Each row is a point on a landscape with many peaks, with its height.
A climber steps from a point to whichever of its 2 nearest points has the largest rise for the distance, and stops where none of them is higher. Distance is the straight distance between rows; heights are no part of it.
z_520: [-18 -11  -5   3   9 -14  -8  13  11  -1  24 -11  13  15  28  -3   1   4
  -4  -5  -5  24  18]  height 553
z_573: [-34  13 -42 -14 -14 -42  -8  15 -12  19   9   5 -12   8  60  17   8   7
 -25  -3 -15  61   5]  height 224
z_712: [ 20  22  -7  -3  34  51  -9  -9  21 -12  24  14  20  15 -40   2   6  14
   7  -5  43  -1  28]  height 138
z_619: [-25  25 -41  38 -24  21   2  10   0   0  11  28  23   6  10   0  13  18
 -19  16  -5  30  -3]  height 149
z_560: [ -9  12  27  -5 -40 -19 -22 -15 -30  47 -21 -10   1   2  36  -1 -25 -10
 -20   4 -10   2 -42]  height 334
z_745: [-17  21   1   7  -3   0 -21  -1  14 -18  19   1   8   2  10 -23  -2  -7
  -3  -8   7   9   9]  height 603
z_110: [ 21 -28  35   4   3   7  21  -9 -15  -9 -16  -6  -4 -19 -37   4  11 -11
   7   5  -6 -26 -17]  height 580
z_954: [-22  36 -12  10  24  43 -30 -11 -12  26 -15  -8  28  21  -6  20  12  30
   9 -13 -31  19  -2]  height 479
z_963: [-12  14 -15 -45  -1   8 -10  -5   9 -48 -14  -5 -30 -20 -36  -4  19   9
  -4 -41  -5   1  -5]  height 267
z_947: [-18  49 -18  -3  19  -5 -21 -11 -24  39  17  -9 -14  -7  21  44  -2  17
 -21 -27   2  36   1]  height 698
z_626: [ -8 -11   8  27  37  27   4  11   2  11 -11  11   9  -5 -37 -15  37  11
  37  -5  -8 -30  25]  height 593
z_689: [-20  22  -5  29 -22  14   5  -5  40  12 -13   6  -1  14  22  -1  -4  -3
  -2  20 -53 -12 -13]  height 543
z_673: [-48   0 -20  25  -5 -11   3  18  11  11 -20   4  16  37  28   1  27  16
  -1  28 -61  14  12]  height 634
z_23: [-24  14  -6  22 -49   4  -3  -6  35  -2  -8   0  11  20  42 -18 -30 -23
  -3  38 -48   1 -14]  height 585
z_316: [ -5  17 -35 -29 -13   1  -9  13  60 -70  38 -13  11  44  14 -18 -15  -3
   0  25  34  37  12]  height 204
z_104: [  4  11 -27 -57  18  15 -37  -9   1 -53 -22 -11  16  10 -27  -8  25  27
  21 -45   0   7 -18]  height 319
z_350: [ 17   9 -17 -22   9  24  -8  -6  45 -45  46  -5  26  39  23 -14  -5  -2
   4  12  37  37  31]  height 177
z_477: [-13  37  27   4  19 -17 -41 -17 -50  32  36  -4  -3 -16 -12  -7 -18   4
  -7 -32  41   0   2]  height 569
z_267: [ 12   3  -3  -9  33  14   3  -2 -38  15   7  -4  39   9 -13  50  18  29
 -17  -4  10  26  -2]  height 534
z_645: [ 15  21   9 -50  39  29 -39  -9  -4 -33 -10 -26  23  17 -25  14  21  43
  23 -47   1   8  -5]  height 353
z_112: [  9  15 -19   2  11  37  -6 -10  40 -38  31  10  17  15  -3 -16   4   3
   8  10  37   8  21]  height 155
z_142: [-39  38 -13  12 -26 -36 -33  10  16 -13  17  -4 -26  -5  28 -22 -21  -7
  -7 -24 -22   8  -1]  height 742
z_654: [ -3  -4 -16  16  12  50  24  -2  44 -16 -27 -10   2  -6 -30  -7  24  10
  37  16   2 -24  23]  height 81
z_100: [-18  18   5  31   4   0 -20   7 -55  24   3  27  22 -18 -53 -28   8   5
 -13  -4   4 -16 -15]  height 589
z_837: [-14 -15  -5  22  47   2  27  16 -17  25  24   7  27  26  -2  33  42  34
  11   8 -14   7  45]  height 151
z_37: [ 16  -7 -39  38 -10  22  55  14  -2   9  14  28  26   2   1  28  25   8
  -3  39 -13  -2  19]  height 630
z_399: [ -6  29 -20  12  26  -3  15 -17   6  37  11 -17 -48  -5  34  39 -18  17
   4  -3  12   4  13]  height 445
z_562: [  8 -47  -7  11  15 -41  39  37   2  17  15  14 -27   5  20   2  -4 -11
  12  17  34   2  24]  height 463
z_425: [  6 -42  17  10 -10 -16  24  14 -14 -11 -30  13  14 -12 -11 -17  18 -12
   4  20 -38 -13 -14]  height 335
z_298: [  5 -26  15  -3  10  17 -19   6   9 -26  -6  -4  51  36   0 -31  33  -7
  24  17 -18   7  25]  height 499
z_994: [ 42 -27  22  -8   8  18   4   3  -2 -29   1  12  31   0 -42 -10  -3 -26
   7  10  29 -20   6]  height 648
z_307: [  3  16 -10 -33 -25  15 -28   6  26 -40   8 -24  54  34  28 -32  -1   5
   6  -1 -14  49  -4]  height 356
z_439: [  5 -15   1 -27   5 -34  -7   5  12 -24  34  -7 -15  24  21 -19 -14 -16
  -6  -1  49  27  28]  height 275
z_487: [ 43 -45  -2 -11  32 -23  55  22  11   0  12   4 -17   1   5  19   2  -8
   3   6  36   2  28]  height 446
z_44: [ 0 -7  8 16 52 10  8 21  4  6 17 -6 26 20 -9 17 23 16 16 -1  4  9 36]  height 166
z_618: [ 22   9   6  -2 -15 -24  21 -15   3  20 -19  -3 -57 -40  18  16 -42 -16
  -3 -12  26 -16 -24]  height 217
z_865: [  2 -21  19 -50  39 -29  11   5   1 -31  -1  -9 -31   2 -16  23  24   9
  -9 -36   3   7  16]  height 397
z_801: [-33 -19 -33  21  16  16 -14  10  -6  15 -22   6  47  33   7 -21  49  26
  28  26 -33   4  17]  height 110
z_330: [ 28 -26 -25 -13  -2   7  47   8 -16   9   4  17  -3 -24 -29  40  -3  -1
 -16   7  47  -4   5]  height 46
z_248: [ 31 -35  14  14 -11  -1  53  13 -23  11 -31   1   2 -24 -40  26   6  -1
  -5  20 -11 -34 -12]  height 552
z_644: [ -7  -2  -9  14  17  -7  20  14  30  11  32 -12  -5  14  29  18  -6  -1
  16  28  -5   9  22]  height 512
z_20: [ 23 -17  41   9 -13  14 -22 -16  -3  17 -19  -2  25  12 -13   1  -4 -14
   0  19 -35 -27 -21]  height 359
z_241: [  8 -16  21 -32 -19 -17  27  -4   8 -30 -23  -9 -58 -32 -20   9   4  -7
  -5 -25 -14 -13 -17]  height 218
z_81: [  6  23  26 -13  36 -11 -17 -19 -25  25   0 -29 -49 -13  13  48 -14  19
  -3 -39  21   3 -10]  height 713
z_31: [ 23 -15  47   3  21  -3  -2  -3  10  32  22 -32  22  24  23  -4 -20 -17
  21  -6   7 -11  36]  height 197
z_970: [ 11  -9 -28  33 -22  -2  44  10  20  41   4  15 -34 -10  33  20 -23 -15
   3  39   9  -7   9]  height 236
z_376: [ 10  24 -21  11 -24  20   9 -22 -11  24  -3   5 -29 -30  25  43 -21   2
 -20  13  19   9 -37]  height 59
z_166: [ 25   7  -8 -13 -34  16  15 -25  -8   0 -20  -8 -28 -23  14  36 -37   9
 -28  11  19   3 -59]  height 68
z_922: [ -9   1   6  11  18 -18  -3  10 -17  16  14  23  -2 -19 -21  -7   2 -12
 -11 -14   2   1   8]  height 572
z_113: [-10  11  -5  14 -44  10  -8 -22 -18  28 -28   4  -6 -12  31  15 -30  -1
 -25  19 -24   2 -51]  height 314
z_165: [-15  -9 -25  17 -24   9  12  17 -21   0 -32  26  23 -22 -27 -17  30   0
 -23  27 -25   9 -30]  height 721
z_937: [ -8   0  63  -1   9 -42 -22 -14 -15  24  -3 -22 -24  -2  10  -3 -10 -25
  15 -36 -26 -33  -5]  height 249
z_34: [  9   8  59  18  22  -7  -9 -11  19  30  25 -26   6  17  24  -5 -37 -21
  39  -3  -1 -53  30]  height 210
z_577: [-24  50 -10  29   6  20 -38 -10  -9  25  25  22   1 -18 -22  -7  -6  10
  -6 -19  12  -9  11]  height 448
z_643: [ 47  -8 -14 -14  -8  19  29 -17 -13  -9  -5  12 -13 -38 -37  38 -24   2
 -22   5  46  -9  -8]  height 52
z_771: [ 15 -22  20  23 -48  -1  12 -12  23   2 -28   8  17   0  14 -23 -20 -36
  -4  39 -36 -22 -26]  height 413
z_404: [-14   7  64  19  -2 -17 -14 -14  -2  29 -20 -13 -16  -2 -12  -4 -14 -17
  27 -20 -37 -58  -2]  height 235
z_794: [-41  19 -29  -8   6  30 -55  -3   7   5 -43 -12  -3  -9 -10 -26  15  36
  44 -19 -50 -20 -10]  height 29
z_421: [  9  -1  47   4 -14  11 -16 -18   1  -2 -30 -25   6  -5 -16   7  -5  -2
  16  -9 -39 -47 -33]  height 339
z_558: [ 24 -31   2  17 -39  20  19   0  42 -31 -21  19  18  -9  -1 -25  -3 -34
   8  44 -19 -13 -11]  height 436
z_412: [-25  19   1   4  13 -38 -20   6 -19  35  16  -2 -29  -8  27   2 -12  -7
  -3 -22   4  15   5]  height 636
z_827: [-19  12  10 -19   1 -45 -22  12  17 -46  17 -26 -23  14  13 -22   0  -3
  15 -34  -6  -6  12]  height 303
z_507: [ 37  -9  32 -24  20  11 -10 -13 -13 -29  -6 -20  19   2 -39  17  11  26
  -3 -22  21  -4 -19]  height 475
z_163: [ 18 -28  -2  27   3  14  23  10  30 -21  16  15  27  19  -2 -20   2 -20
  12  47   1  -2  17]  height 592
z_229: [-35  14 -58  23  -7  -6   4  15 -28  14  25  32  29   4   5   4  26  24
 -30   9   0  35   4]  height 172
z_343: [-41  51 -19  54  11  22 -16   7 -14  37  10  25   3 -23 -27 -10   4  12
  -8  -8  -9 -25  -2]  height 487
z_710: [-23  -6  -6  23 -15 -15  19   2   3  51 -11   0  -6   4  49  11 -14  -3
  -9  31 -23   9   3]  height 280
z_264: [ 15  -1  10 -20 -43 -26  -8 -27 -13  22 -34   1 -16  -7  58   1 -35 -22
 -18  16  -6   8 -48]  height 352
z_403: [ 22 -15  -9 -15 -34   6  13  -8 -29  10 -21   0  22   0  23  29   4  12
 -32  22 -15  25 -43]  height 395
z_434: [ 17  23 -31  -2  16  36   1 -10 -25  17  18  -9  42  23   7  43  21  38
 -24   0  -4  36  -6]  height 582
z_931: [ 19  11 -14 -60 -16   9 -26   1  17 -30  -8 -29  44  26  33   3  -5  15
  -5 -20 -29  56 -22]  height 315
z_129: [  2 -49   7   9 -18 -34  21  22  20 -26 -16  14   3   9  11 -15  13 -26
   3  28 -29   7   5]  height 313
z_591: [ -1  -3 -29  -9 -18 -16   6   6  -8  -6  38  29   1   3  14 -25 -12 -22
 -33   6  48  39  11]  height 535
z_518: [ 24  -2  33   0 -10 -28   4  -9 -29  22   2  11 -33 -13  20 -33 -33 -36
  -2  -3  56 -20 -17]  height 483
z_730: [ -6   8 -22 -38 -19 -22   0   2  20   4 -12 -28  -5  15  69  28 -12   9
  -7  -1 -26  38  -4]  height 264
z_144: [-21  29 -35  36  21   5   9   2   7  29  24   4 -34  -9  10  40   4  27
  -8   2  -5  -3  10]  height 422
z_594: [-18 -11 -32  18  24  13   8  29   3  12   4  10  26  35   0   7  51  30
   6  16 -28  16  27]  height 132
z_586: [-65   4 -54  18   1  -3   3  32  11  -5  -5   8   4  34  18 -10  36  21
  -8  39 -45  24   1]  height 723
z_151: [-16  34  -3   1  30  -4 -18  -7 -23  27   9  -7 -55 -19  -5  44 -11  21
 -19 -31  12   9  -1]  height 758
z_535: [ 31 -12   9  -4  29  -4  14 -13 -22  19   5  -6  -2   4  -3  46   1  17
  -5  -1  19   6  -2]  height 503
z_168: [  4   0  83  15   4 -20 -14 -25   7  35   4 -22  -2   1  16 -10 -32 -21
  25  -8 -12 -69   2]  height 223
z_266: [ -3 -23  25  12   5 -15  26  17  25 -35  -6   6 -20 -20 -45 -55   7 -21
  28   0  13 -30  27]  height 185
z_480: [ -3 -17 -36  19 -35   4  30  17 -47  15 -25  29  31  -6  -3  10  33   8
 -34  33 -31  15 -31]  height 810
z_496: [ 12 -33   7  24   7 -22  22  14  21  11  12  -5  -5   6  23 -10 -16 -20
  16  28   9  -5  28]  height 484
z_441: [ 30 -42  -4 -14  23 -26  49   8   7 -10   3  -4 -31   7  18  42  19   7
   2   5  -1   7  19]  height 432
z_760: [  4 -29  29  -1 -16 -18  31  16   4 -31 -33   7  -8 -41 -52 -47  14 -38
  16  -3  -2 -38  10]  height 195
z_650: [  7   2  19  13  12  34 -26  -8 -18  -6  -5   2  38  -7 -57 -29  17   6
  19  -5  13 -30 -11]  height 594
z_659: [ -8  41  13  36  10  21 -18 -16   7  24  40  20   5 -10  -5 -15 -26  -7
  10  -8  19 -18  12]  height 417
z_178: [ 41 -51  15   4   7 -27  49  27 -39  38 -23   2 -12  -7 -17  37   3   3
   6  16   8 -32 -16]  height 531
z_413: [  8 -16  44 -22   8 -38 -18  -6 -26  -3  29 -15   6  10  -2 -38  -2 -29
   3 -31  17  -4  20]  height 307
z_936: [ 26 -20 -26  28   3  14  42   0 -29  45   3  28  28   8   3  38  17  10
 -15  22  -2   4   0]  height 677
z_212: [ 49 -14   1 -24   4  36  32  -2   8 -42   2  18  19 -20 -56  -8  -5 -18
  -3   9  46 -12  12]  height 686
z_985: [ 15   5  -1   7  31  -6  28 -10  15  35   3 -18 -31  13  53  54 -15  11
  18   1   8   3  23]  height 464
z_348: [ 18 -31  27 -18  22 -10 -13   3  19 -26  -8 -19  32  33   0 -10  24 -11
  22 -14 -12  17  19]  height 459
z_472: [-16   6 -36  -3 -22 -21  31   6   9  -5  -6  17 -60 -43   2  11 -10   9
 -31   0   8  12  -3]  height 93
z_25: [ 13   2  33 -40  18 -11 -23  -6  -2 -36 -10 -35  -5   3  -6  -2  -1   5
  12 -46  -6   3  -1]  height 354
z_61: [  6 -14 -24  20 -11  -4  12   9 -60  42  -1  23  36   1   5  23  19  14
 -26  27  -3  13 -22]  height 727
z_977: [-39  -5 -35   5  -9 -29  -8  30 -19  10  19  16   7   7  29 -10  12  12
 -32  17  -9  43  11]  height 199
z_777: [ 23 -32  31 -29  -2 -15 -10   6  14 -15 -11 -37  18  23  23   9   8 -20
  15  -6 -41   3  -2]  height 428
z_366: [ 41 -34  49  11  -5   2   8  -6 -23 -16  -3   1  21 -16 -55 -22   0 -26
   7  10  13 -42 -10]  height 612
z_972: [  2  -8 -26 -16 -35 -34  19  -1   6 -11  -3  14 -54 -31  22  -8 -18 -11
 -18   2  11  21 -22]  height 84
z_542: [ -1  21  41   6 -24 -27 -19 -20 -43  32  17  -4 -13  -8  23 -45 -37 -30
   1 -18  43 -16 -19]  height 505
z_402: [-37   2 -27  19   8  47 -40  -9 -15  25 -40  12  47  25   2 -25  24  28
  26  15 -39  -4  -2]  height 85
z_595: [-18  29 -30 -38 -14 -24 -17  14  40 -47  23 -30 -23  16  34  -6 -17  10
  -1 -10   1  39   4]  height 253
z_449: [ 11   0 -16 -23 -47 -14  21 -19  -9  -8 -28   4 -47 -35  12  24 -15  -3
 -26  -7  13  15 -51]  height 76
z_85: [ 14  -2 -12  14  -7  -7   0   7  11 -10  34  25  12  10   8 -28 -24 -28
 -15  25  41  13  12]  height 504
z_580: [ 10   5  43 -25   4 -10 -32  -9  -7 -16 -21 -35  -4   4 -13   6   2  -1
  16 -30 -30 -28 -22]  height 332
z_958: [  2  39  32  29  -2  17 -15 -18  -8  47  27  -2   6  -9  25  -9 -49 -26
  21  -4  29 -36   1]  height 402
z_753: [ 22 -21  43 -25 -29  -5 -17 -14   2  -4 -30 -26  29  19  21  -1 -12 -12
   8  -2 -44  -4 -28]  height 403
z_758: [-11 -10 -21  45 -11 -27  24  27   5  38  25  24 -14   4  24  -8 -16 -20
   5  33  14   5   9]  height 248
z_871: [-47  26 -47  21 -19  40 -50 -14  26   8 -31 -10   4   5  -1 -38   4  31
  43   2 -48 -15  -7]  height 45
z_17: [ -3  19   5  13 -15  26 -20 -17  19  13 -10  -6  21  17  17   0  -6  -1
  -6   9 -26  -7 -15]  height 506
z_435: [ -3   2  16  12  13 -12  -4  -2 -41  29  16  15 -17 -34 -44  -4 -10   7
 -14 -20  23 -21  -4]  height 604
z_691: [-30  40  -1  44 -11  28 -29  -6 -29  33  -6  30  17 -32 -53 -29   0   6
   1  -1  -8 -27 -30]  height 538
z_155: [ -1   2 -13 -37 -12 -24   0  -6   6   3   7 -24 -32   7  56   6 -17  -5
 -13  -9   8  43   0]  height 247
z_881: [ -8  15   1  21  16  24   7   5  10  25   1  -3  27  20  19  19  -3  13
  -4  12 -31   6  19]  height 536
z_686: [  8 -12   0 -12 -36 -17  13  -5 -34  22 -23   8  -7 -19  28   8 -21  -5
 -20  16  12  24 -42]  height 371
z_202: [-11 -48  15   2   6 -41   9  20   0  -7  -6   5  12  15  19  -7  32  -4
   3  11 -35  19  15]  height 296
z_679: [ 35  -5 -13 -18  -4   8  25 -13 -20  -1 -14  -4 -28 -18  -5  52 -14  28
 -27  14  33   3 -34]  height 60
z_543: [-23   3   5  31 -32 -22  -5   8  38  -1   2 -10  -6  13  39 -24 -25 -21
   7  26 -21 -14  -2]  height 625
z_87: [ 23  -8  20 -40  30  30 -25  -9 -10 -31   1   2  32  11 -60  -8  16  12
   0 -23  35  -7  -2]  height 508
z_68: [ -2  36 -25  -9  10  24   0 -16 -20  27  24 -13   8  16  26  58   2  31
 -19  -6   6  49  10]  height 638
z_741: [  9  31  14 -18  25  26 -51 -14  -9 -10   5 -32  38  14  -9   8   2  22
  22 -43 -10   9 -14]  height 390
z_461: [-31  15 -34  -2 -26 -16   1  -4   0  22  -9 -11  -3  11  68  25  -2  15
 -29   8 -25  39  -8]  height 244
z_891: [-19   6  -8   0  14   5 -10   3 -15   1  10  15   7   2 -10  18  13  15
 -13 -12  -4  12  -1]  height 586
z_944: [ -2  14   1 -19  29  35  -4  -1  -7 -21   2  25  15 -17 -73 -31   7   0
   9 -18  46 -30  31]  height 680
z_288: [ 10  32  35  29 -20  16 -18 -26 -21  29  25  11  -6 -12   1 -25 -46 -33
  10  -6  24 -59 -21]  height 426
z_939: [-20  11  -3 -51 -18 -31  -2   2  -3 -54 -28   3 -52 -33 -23  -2  10   1
 -28 -46  -8   5 -18]  height 245
z_838: [ 17 -41   4 -36  27 -35  28  16  26 -36   8  -3 -34   2   1  21  16   2
 -13  -8  15   1  35]  height 416
z_398: [-32  -2  37   9  47 -22  -8  15 -12  19 -17 -14 -31 -22 -31  22  24  13
  10 -38 -40 -22  13]  height 518
z_338: [ 36 -21 -15  33  10  27  60   5  12   8 -15  10  28   6 -13  24  24   9
  11  39 -21 -25  18]  height 639
z_509: [  9 -29  17  -4   7 -40   6   4 -11 -10  30   3  -5  11   4 -29  -9 -27
  -1 -12  36  -5  36]  height 291
z_50: [  8 -16  -9  40   5  29  49  18  41   3  -5   4  14   8   3   9   4   3
  17  57 -23 -22  12]  height 678
z_314: [ 11  -7 -31 -15  43  48  23  -2  16 -28   1   0   5  16 -35  12  50  36
  14  -4  18   2  38]  height 109
z_339: [  1  -8  17   3  39  32  -9   2  15 -13   1  10   1  -7 -59 -21  25   7
  38 -13  25 -33  38]  height 633
z_565: [ 15 -16  -5   3  -3  56   5 -19  36 -35 -32 -20   6 -19 -36 -28  14  -3
  47  12  13 -38  23]  height 71
z_329: [-32  29 -55  16 -13  -6  40  15  34 -12  18   3 -57 -29   0  12 -15  11
 -24  20   8   9  15]  height 104
z_664: [ 10  -6  24 -13  18  25 -39  -7 -20 -24  14  14  42  14 -49 -50  24   5
  20 -15  29  -8   1]  height 550
z_905: [  7   2 -15 -48 -20   2 -13   5  15  -4   1 -48  25  22  59   6 -13   8
 -11   0 -24  44   3]  height 285
z_807: [ 14  -6   5 -22   9  25  31   3 -11 -30  -9  19  17 -35 -83 -12  -2  -9
  -7  -3  57 -27  26]  height 728
z_529: [ 29   4  18 -11 -23  -8   9 -18  -2  -7  -4   0 -35 -43 -18   0 -27 -19
  -6  -9  36 -18 -30]  height 209
z_394: [ -2  -3  -6 -19   2  -4 -10  -3 -31  -3  24  23  26   3 -10   1   3   7
 -28   4  32  28  -2]  height 643
z_384: [ 28  -8   7 -26   2  10  -1  -3  -6 -40 -24 -16   4  -2 -31  29  12  14
  -7 -15 -13  -1 -27]  height 444
z_227: [ 31 -18   9   7 -45  10  23  -4  34 -41   0  12   0 -16  -8 -42 -13 -31
   6  22  10 -10  -7]  height 458
z_590: [ 24 -35 -14  18   4  32  26   0  56 -28  -1  -1  15  27  -2   2  14  -2
  20  46  -7  -3  14]  height 631
z_878: [-51  19 -31  39   4  46 -53  -8   6  23 -22  10  12  18 -10 -24  19  29
  39   6 -34 -13  -4]  height 63
z_76: [ -5  -5  26   9  27  -5   5  12 -15  10  -3   0  -9 -14 -40   7  27  10
  21 -20 -16 -25   4]  height 555
z_596: [-19 -14   5  24  -1   2  16   6   9  23 -17  -1  32  44  24  18  18  17
  -6  27 -50   5  15]  height 581
z_497: [-42  25 -18  -9  -2 -45 -24  11  -2   8  11   4 -47 -11  26  -1 -11   3
 -20 -33  -5  24   2]  height 679
z_33: [-42  36 -39   7  26  22 -39  10   4  22 -17 -15  19  30  10   2  21  41
  23 -21 -36  13   9]  height 537
z_682: [ 20  10  -2 -26   7   3   0 -20  12  -9   9 -31 -11   6  37  48  -9  13
  -5 -26  -2  27  -2]  height 635
z_941: [ -9  21 -35 -45  -9 -15  -2  11  51 -75  23 -10 -29  24  11 -22  -4   0
   0   0  27  25  -1]  height 229
z_337: [-13   1 -12  -6 -12  -8 -23  13 -21 -21  37  26  22   3 -12 -43   8 -17
 -31  -6  33  34  10]  height 584
z_492: [ -1 -15  31   6  40  -9  -6   9   7  17   6 -21  19  30  15  18   0  -7
  18   1 -17  -1  30]  height 183
z_236: [ 15   3 -24 -43  12  34 -16 -15  23 -48 -22  -6  -6  -3 -38   6  14  30
  11 -19   6   2 -10]  height 292
z_699: [-56  20 -41   7  19   9 -23  16  14  -5 -10  -8   3  28   9  -9  24  35
  19   8 -41  23   0]  height 611
z_160: [  1  -2  43 -16   7 -28 -24  -8  -4 -37  15 -22 -10   4   2 -28  -1 -23
  16 -51   1 -17   5]  height 329
z_857: [ 24 -24   1  21 -22  -7  11   6  29 -23  24  22   6  -8   4 -38 -24 -47
   0  22  30 -10   7]  height 480
z_929: [ 23  10   9 -34  23 -21  -6 -15 -10   9  -6 -37 -46  -5  32  61  -9  11
   3 -34   2  19  -6]  height 676
z_218: [ 17 -35  12  14  17  11   9  17  23 -20  20  -2  51  40   7 -16  16  -8
  10  30   8  23  32]  height 549
z_127: [-10  38  26   1  19  42 -40 -20 -13  18 -15 -21  37  24 -17   4   2  16
  18 -12 -31  -4 -12]  height 433
z_368: [-15 -37  25  20 -13 -11  -1  -1  -4  15 -44  22  29   6 -10 -27  23 -21
   2  21 -66 -25 -21]  height 360
z_214: [  8  33 -33 -13 -14  22  -6 -19  -4   7  14  15 -20 -19   5  35 -27   9
 -35  -9  35  15 -24]  height 50
z_379: [-27   4 -14  44  -4 -20   7  20 -11  61   1  22  -3 -11  24  -3  -8  -9
   3  19 -15 -10  10]  height 263
z_790: [  1 -22  -3 -15  -8   1 -22   9   1 -29  -5   7  44  27   4 -20  28 -10
   3   8  -4  28  -9]  height 452
z_896: [-49  21   6  18 -21 -29 -16  13  23   1  33  -4 -20  17  40 -33 -22 -26
  10   0 -18  -5   6]  height 675
z_235: [  9 -20  14 -29   5 -36   2  -2  15  -6   7 -11 -20  13  35  -9  -8 -20
   4  -1  14  25  14]  height 260
z_478: [ -4   9  12 -32 -24 -35  -1  -5 -12 -37 -11 -11 -60 -40 -11   3 -11 -10
 -22 -48   6 -18 -27]  height 230
z_309: [  1   6 -19 -16 -15  32 -29   6  11 -30  12   1  56  28   9 -33  20   2
  -3   3  12  48   8]  height 401
z_22: [ -7 -15  24  -9 -15 -17  32   7   7 -31 -32  -8 -39 -48 -37 -15   1 -29
   3 -15  -8 -26  -2]  height 207
z_763: [ 33 -34  15  -6  18 -17  23   3 -31  25  -7  -3 -23 -20 -11  30   9  -1
   3  10  23 -16 -11]  height 515
z_722: [ 20   3  -6 -23  52  54  -4 -15  25 -24  -4  -7   9   9 -53  14  27  34
  23 -19  36  -4  25]  height 123
z_959: [ 17   7  -3  18 -15 -18  37  -4  18  29 -21  14 -58 -22  47  15 -31 -24
   2  20   7 -15  -9]  height 226
z_175: [  2 -22   5 -14   5 -19  22  29  16 -38  17  21  -2 -19 -37 -51   7 -32
  -2   0  36 -13  43]  height 173
z_953: [ 19  17  19  13 -38   0   1 -16 -18  14  13  23 -25 -39 -22 -37 -45 -37
   1  -3  33 -52 -20]  height 447
z_432: [  0  16  34   8  -7 -11 -35 -16 -56  48  17 -18   0  -1   7 -16 -35  -5
  -4 -14  32 -16 -15]  height 533
z_687: [ 33 -13  -2 -30 -17   2   0 -10 -19 -17 -22  -8   2 -15   3  38   6   8
 -23   1 -17  17 -40]  height 419
z_27: [  4  10   2   3  11  57 -19 -15 -17 -12  -5  14  19 -27 -75 -42  17   7
  12  -2  40 -31   7]  height 637
z_347: [ 13 -13  30  -2 -27   4  -2 -25  -6   8 -37 -13  21  10  16  13 -12 -12
 -11  23 -28  -2 -41]  height 381
z_301: [ -1  14 -46  18 -19  14  25   2  34 -15  23   8 -29 -13  16   8 -24  -5
 -16  27  15  15   0]  height 116
z_466: [-14   6 -14  25 -31   1  12 -18   2  47 -19  10  -6   8  42  35 -18   4
 -20  16 -47   2 -22]  height 295
z_436: [-39  25 -17 -19   4 -34 -21  19  38 -46  21 -18 -31  16   9 -10   4  17
   6 -18  -5  18  13]  height 278
z_603: [ 16   9  29   3 -17 -21  -9  -8 -45  26  13   5 -31 -30 -28 -24 -38 -16
   0 -14  51 -38 -25]  height 466
z_792: [  8 -12 -25 -15 -15  -6  48  18  -6 -13   3  31 -11 -29 -33   4 -11 -12
 -27   7  34   8  18]  height 38
z_24: [ -6 -20  45  -8   3 -56 -11  11  -9  19  -1 -19 -28  10  40 -17  -8 -33
  16 -22 -12 -10  13]  height 262
z_278: [  1  10 -51  11 -29  11  18   1   8 -10  16  29   7 -10  10   1  -9   0
 -30  18  10  27  -8]  height 129
z_495: [-14  10  17  13  -3   0 -12  13 -64  12   8  14   0 -39 -65 -15  -6  19
 -32 -12  39 -16 -20]  height 642
z_451: [  3  -8 -30   7  15  53  22   8  25 -26 -15  -7   8  12 -22   5  38  34
  20  19 -10   2  19]  height 94
z_928: [ 20 -15  12   7  23  -8  16  -5   6  29   1  -2 -10   0  23  37 -14  -7
   2  -5   7  -1  14]  height 482
z_396: [-32  47   2   9 -18   2 -40  -1   2   0  14   7 -12  -7   5 -37 -13 -10
  -3 -30  -8  -9  -4]  height 668
z_975: [-26 -25  24   5  17 -52  -3  21   4  21   0 -11  -5  17  32  -5   9 -13
   9  -4 -31   2  25]  height 277
z_960: [-26 -15 -25  20 -12   7   9  19  -3 -15  -4  30  11 -10 -16 -38  21  -8
  -9  25  -7   9   0]  height 644
z_875: [  3 -25  24  18 -42  15  -3 -20   7  -4 -53   5  31   1 -10 -17   3 -17
  -2  25 -62 -25 -39]  height 387
z_203: [ 16  -8  22 -48  49 -16 -17   0   7 -27 -14 -24 -10  15 -21  24  24  18
   6 -48 -16   1   8]  height 377
z_795: [-13  48 -34  -9  -4  25 -18 -11  13 -25  18  17 -28 -17  -8  12 -12   7
 -21 -23  15  13  -5]  height 37
z_552: [ -4  21   2  -2   8 -19 -21 -11 -26  33  30   7 -17 -14   7   9 -26  -8
  -9 -29  35   9   1]  height 602

Two climbers start at each pair of points below. Name the first point that both come to, or write none.
z_25, z_241 => none
z_643, z_376 => z_166
z_214, z_330 => z_166

For each start below, name the point where the climber stops.
z_580 => z_142
z_792 => z_298
z_871 => z_394
z_24 => z_394
